Points, in no order, along strands that fork and pass close to each other.
In the rows, 128 means zero.
Points whose rows are less than 115 apart are linked; no others are. Some points are linked to none.
<478>: [144 101 150 159 174 118 166 165 139 123 177 151 123 172 127  61 163 109
 147  55 120]
<894>: [110  98 104 124 140 105 167 163 121 141 166 103 122  61 142  46 180 128
  94 111 118]
<679>: [121 143 134 131  64 236 111 138 130  86  66 130 116 136 154 175 176 143
 153 116 130]
<1263>: [109 160 147 120 135  95 135 100  97 126 143  87 120 149 148 110 118 129
 139  99 130]
<1107>: [148 102 118 112 129  87 145 135  98 142 150 106 121  69 137  74 155  76
 148 111 107]
<258>: [ 92 126 114 134 137 156 101 130  91 153 150  70 111 130 114 121 164 149
 120 138 127]
<324>: [152 136 146 120  81  91 103  92 123 169  83 158 169 121  88 115 127  90
 170 139 104]
<137>: [101 201 157 122  67 182 127 130 119 102  80 108 114 133 158 150 176 156
 182 143 143]
<546>: [144 153 163  98  75 136 141 116 171 118 101  81 155  76 124 131 132 125
 111 152 125]
<553>: [121 111 105 150 108 112 111  94 164 112 153 115  79 150 126 140 118  96
 120 176 154]
<225>: [133 141 145 133 146 197 142 162 146 108 111 143 127 127  86 169 117 164
 171 112 137]
<526>: [ 80 103 119 116 147 107  87  97 131 121 143 127 154 116 146  60 123  99
  83 143 115]
<624>: [ 67 156 133 155 128 108 118 111 103 152 182 152 134 137 145  89 149 155
  76 136 147]
<1150>: [147  61 106  91 126 102 131  89 151 124 110 160 148 112 122  69 141  52
  71 127 116]
<606>: [145 112  90 129 132 195 120 147 133 116 150 142 124 142 144 239 180 145
 136 159 120]
<477>: [166 140 113 133 162 157 112  85 149 130  87  96 181 126 152 181 120 130
 166 172 123]
<549>: [161  95 133 147 126 131 112 172  77 162 170 130 127  86 105 129 112 123
 143 137  78]
<1153>: [155 157 157 102  72 179 136 156 156 137 125 169 117 106  99 180 148 136
 115 129 113]
<636>: [150 122 162 141 150 160 116 174 107 138 184 121 153 106 104 179 126 109
 163 127 116]
<618>: [123 125 113 128 152 105 116 177 135 172 124 136 159 146 126  98 115 102
 160 118 115]
<27>: [103 166 157 106 137  96 103 154 162 128 143  82 174 109 168  95  91 123
 137 147 111]
<943>: [ 52 104 138 144 173 101 106  94 109  96 128 151 168 110 170  78 100  82
  99  90 133]
<220>: [119 120  97 132 201 125 114  94 106 130 157 104 151 109 149 110  69 153
  97 172 120]
<1105>: [121 170 179  97  90 121 145 139 171 112 132 123 184 112 137 170 118  91
 130 152 154]
<466>: [ 83 119 139 140 129 101 105 114  93 105 132 149 177  61  92 139 110 148
 140 161 121]
<134>: [139 141 133 148  92 139 118 123 141 141 119 101 184  68 127 149 201 159
 156 157 108]
<619>: [116 146 158 135 113 172  95 132 115 161 106 168 136 112  99  82  88 135
  95 127 102]
<517>: [148 139 123 113 115 100 141 133 121 144 131 151 114  52 119 107 114  97
 128 119 130]
<883>: [117 145 153 131 135 140 102 173 108 121 171 126 143 181 145 210 173 200
 142 122 115]
<1045>: [ 81 138 118 124 126  94 112 155 130 149  90 161  97 216 142  73 144 107
 165  86 123]
<901>: [145 163 152 115 123  83 131 140 200 140 150 134 168 122 139 129 110 123
 125 155 137]
<1123>: [ 91 123 102  91 149 100 171 105 111 135 106 132 144 107 131  55 100 154
  91 115 106]
<867>: [129 176 137 140  95 177 159 101 123 132  83 158 167 169 109 141 143 167
 139 164 159]
<469>: [158  92  98 123 145 106 137  75 165 114 163  97 107 127 119 109 101 109
  97 185 141]
<1054>: [ 58 127 107 119 155 117  99 131  87 166 128 137 121 178  97 129 128 143
 136  92 116]
<305>: [128  67 109 163 157 110 163 119  92  83 158 123  54  78 144  64 116 110
 129  94  76]
<828>: [181 115  89 133 138 117 202 154  91 149 125 133 121 166 166  94  82 106
 136 145 128]
<1288>: [124 149 112  65 116 100 130 124 121 156 163  99  92 124 130 158 126 145
 117 167  82]
<421>: [147 137 167 108  74 179 148 174 143 116 140 143  88 130  92 169 181 148
 102 121 174]
<291>: [ 72  80  91 162 145 119 134 162  83 117 104 114 149  96 171 113  86 127
  77 108 155]
<919>: [198  98 142 159 128 134 168 181 120 133 155 151  95 188 162  71 152 103
 113  92 118]
<166>: [100  95 137 175 166 137 154 132 134 107 151 165 108 122 121  51 150  80
 137  69 128]
<710>: [174 131 124 141 138 155 127 188  94 147 117 111 135 176 145 200 175 197
 147 124 143]
<748>: [164 142 135 153 127 155 110 127 127 165  75 164 202  80 101 151 128 109
 163 133 143]
<66>: [161 121  83 114 131  82 201 128  94 141  73 109 111 155 155  90  91 118
 157 100 113]
<514>: [142 103 118 114 119 167 170 114 108 124 146 105 137  90  83 188 140 130
 119 154 136]
<540>: [ 67 123  87 167 149 139 121 167 108 133 107 115 113 119 142  86  99 133
 131 130 163]
<11>: [191 139 113 144 109 110 176  89 106 148 126 132 110 163 137 114  97 124
 125 165 138]
<968>: [163 138 127 101 120 183 107 135 173 108  64 132  75 148 115 198 135 169
 124  90 140]
<1212>: [ 85 125 137 100 135 111 148  69 112  89 131 118 151 124 115 203  74 138
 107 140 134]
<1225>: [112  81 120 137  93  80 112 138 126 128  58 156 159 102 125  48 132  90
 109  79 104]
<361>: [142 101  88 146 111  68 152  99 120 118 111 147  81 106 116  64  88 158
 121 139  86]
<601>: [157 118 104 120 195 142 126  97 140 142 131  84 175 132 121 143  98 139
 123 170 142]
<1131>: [186 106 148 162 133 161 114 165  85 157 167 120 106 156 137 100 125 106
 122 115 106]
<861>: [123 152 137  93 114 157 122 145 119 132 155  76 113 138 136 169 142 170
 155 179  58]
<680>: [118 151 123 122 177 159 136 173 137 107 140 165  83 164 119 125  90 174
 123 144 185]
<216>: [114 148  98 161 171 176 113 185 140 127 115 129  81 108 131 112 101 140
 130 121 186]
<1213>: [151  81 143 130 114 129 146 111 115 143 157 132 160 111  62 161 143  98
 119 118 139]
<158>: [103 157 137 159 160 115 144 118 142 119 180 154 106 141 147  64 133 139
 107 115 168]
<1009>: [ 73 136 116 130 136  91 113 182 138 118  92 148 108 198 109 138 119 126
 185  87 167]
<500>: [158  65 145 134 183 125 153 137 126  87 160  98 106  90 135  64  91 106
 112  77  66]
<1156>: [160 137 130 144  87 174 129  74 157 110 125 115 187 106 150 167 198 140
 174 154  95]
<536>: [147 118 141 129 179 138 114 167 132 159 182 128 169 117 104 115 129  79
 169 127 143]
<1089>: [151 146 133  97 127  83 176 144 153 103 180 125  41 157 105 135 128 144
 155 102 143]
<146>: [159 139 130 173  96 138  77 139 158 138  97 103 112 119 152 139 130 119
 124 158 138]
<787>: [134 135 122 111  89 112 117  99 169 116 139 101  98 136 124 196 152 110
 144 177 128]
<251>: [144  87 105 155  70  73  80 104 117 148  64 144 149 119 102 132 140  84
 143 142 139]
<180>: [118 161 139 122  85 140 149 175  99 116 157 159 115 161 131 207 203 188
 164 143 139]
<995>: [129  78 138 124 123 100 135 107 168 111  94 157 162  94 154  34 169  78
  74  97  91]
<605>: [150 143 130 172 111 155  80 157 160 149 120 118 164  89 154 180 186 118
 141 153 152]
<569>: [134  96 125 125 141  96  82 104 124 135 162 126 155 109 111  76 123 138
  96 167  82]
<339>: [136 134 129 133 140 129  97 135 121 120 132 164  91 164 133 202  95 137
 112 106 138]
<340>: [143 120 123 117 144 121 127 147 139 127 176 162  78 148 141  92 112  77
 143 127  99]
<1003>: [126 140 135 128 137  98 103 106 167 122 107 120 104 185 182  94 134 109
  82  85 153]
<50>: [ 75 148 126  90 128 123 127 152  95 141 118 166 100 170  94 159 133 116
 156  88 160]
<1160>: [151  97 112 131 143  96 177  68 121 113 185 130 103 142 139 107 122 107
  75 142 148]
<208>: [121  86  98 158  99  78  85 120  99 135  43 132 144  90 124  94 107 119
 118 110 125]
<115>: [151 145 188  87  87 137 123 170 170  93 130 157  48 171 100 127 173 159
 128 121 187]
<1065>: [127 155 203 122  97 138 103 114 154  92 126  83 114 117 109 159 131 127
 135  76 129]
<313>: [157 143 146 126 122 165  65 120 158 151  70 146  93 140 107 145 114 131
 106  71 122]
<891>: [ 84 116 136 136 133  62 132 100 113 108 155 179 185 152 149 125  73 109
 100 149 130]
<963>: [111  79  91 114 139 109 121 137 106 115 114 129 171  81 135 144  81 123
  69 138 142]
<1238>: [106  97  87 106 162  89 203 108 107 128  93 117 143 172 155  63 119 122
 129 113  84]
<449>: [124 154 122 111  85 156 155 144 132 109 160 123 116 150 135 203 180 176
 187 176  82]
<349>: [ 70 131 135 140 131 135 106 120  95 135 177 128 158  99 114 131 146 139
 104 167 140]
<1020>: [144 134 106 106  94 209 123 128 150  86  66 132  94 179 143 181 175 190
 147 133 118]
<89>: [124 122  92 129 157 148 108 146 137 132 175 145  87 127 127 217 122 159
 119 159 133]
<198>: [116 126 128 138 120 130  65  98 142 146  73 132 126 170 135 128 102 110
  90  90 137]
<556>: [ 94 125 160 152 155 121 115  76 106 115 111 106 173 119 141 104 103  95
  99  77 171]
<165>: [155  76 112 114 126 105 164 110 124 155 146 176 147 106  88 115 150  55
  88 100 157]
<955>: [166  82  90 147 169  93 177  94 123 118 138 151  70 117 127  66 110 127
 132  95  76]
<150>: [118  83 132 177 173 123 120 102 104 119 133 108 135  99 120  67 132  87
 127  68 150]
<1088>: [136 167 119 124 114 147  75 109 166 137  74  82 125 155 173 159 154 149
 118 164 133]
<1159>: [174 155 160 100 132 137 151 159 161 110 143 122  54 150  79 144 159 194
 158 103 152]
<607>: [126 146 143  95 184 147  98 136 117 141 114 137 101 137 162  81  84 101
 121  53  85]
<303>: [119 145 105  92 137 103 131 163 151 165  98 161 124 201 131  91 101 126
 141 119 112]
<869>: [ 93 109 139 114 108 121 108 122 143  81 143 138 176  49  87 183 138 131
 152 176  99]
<671>: [124 176 166 146 108 113 134 149 160 121 110 144 170 101 125 153 122  84
 170 109 194]
<43>: [114 128 173 146 115 139 138 144 142 124 102  80 183 167  86 131 138 129
 150 105 166]
<202>: [139 182 156 123  94 177 130 137 121 167  80 185 165 138 108 121 112 142
 105 144 134]
<447>: [123 186 133  99 148 122 175 126 102 159 114 129 147 101 143  83  78 161
 121 133 136]
<61>: [ 80 107  74 146 174 125 116 120 122 118 124  92 105 116 143  69  76 143
 123 161 122]
<841>: [125 119 164 102  71 141 111 130 163 117 143 159 164  80  84 184 144 116
 124 147  87]
<446>: [148 161 139 143 133 135 146  68 122 144 125 142 142 151 120 133 116 147
 104 155 153]
<916>: [124 159 144 160 106 119  85 107 114 166 107 159 194 117 123 136 149 105
 165 160 136]
<245>: [119 184 142 104  61 153 155 141 136 123 101  82 136  95 166 154 160 137
 145 180 130]
<910>: [ 84 132 140 127 117  84 161 104  83  97 139 142 147 154 158 162  59 129
  86 108 146]
<506>: [153 141 132 134 104 179 137  67 112 103  89  95 192 149 161 189 148 136
 174 159 106]
<911>: [ 90 135  98 126 123 111  99 121 118 113 158  97  92  85 130 147 116 124
 173 206 111]
<711>: [109 117 159 125 160 150  99 130  97 128 138 115  80 186 124  81 115 110
 141  48  95]
<98>: [142 167 120 125 137  92  96 110 191 126 111  94 108 163 172 147 136 158
  93 127 174]
<354>: [118 146 149 132 128 101 139 139 145 111 125 127 154  36 121 142 100  90
 144 106 174]
<853>: [115 203 158 109 151 150 129 155 135 131 122  92 142 118 160 113  92 160
 152 153 125]
<927>: [139 113 131  82 118 100 147  76 139 103 148  92 117 136 112 218 114  98
 109 134 147]
<930>: [162 130 144 155 168 101 166  79 133 114 198 155 113 173 147  88 136 123
  95 100 163]
<1215>: [171 116  91 128 104  86 148  76 121 133 115 125  85 125  99 140  88 160
 142 176  96]
<987>: [136 147 101  83 122 107 162 115 144 141 161 128  59 122  96 166 133 154
 109 128 135]
<1183>: [106  88 126 161 141 119  97 138  86 159 147 123 105 205 108  90 149 132
 132  86  87]
<1140>: [158  85 120 146 138 179 123 159 146 128 168 101 152  80  94 182 144 132
 126 174 127]
<32>: [178 124  98 124 140 216 135 191 128 112 112 154 126 148 159 211 176 190
 161 134 131]
<699>: [ 97 116  89 122 135 124 131 144 111 166 135  87  92 101 122  57 156 165
  90 112 110]

Follow the links from the first point to the second, and from the first to the third. Name the last point that the two ways share.
<526>, <324>, <618>: <636>
<1225>, <607>, <569>: <636>
<955>, <841>, <1160>: <349>
<500>, <115>, <1156>: <1105>
<1288>, <1215>, <158>: <349>
<540>, <1238>, <699>: <1105>

A fork is a point with three links, a tip a point with one. Leave the first point through the second and follow the links. Name the first fork or tip that comes.
<32>, <710>: <349>
<607>, <711>: <636>
<546>, <245>: <540>
<115>, <1159>: <339>
<605>, <146>: <1105>
<536>, <618>: <607>
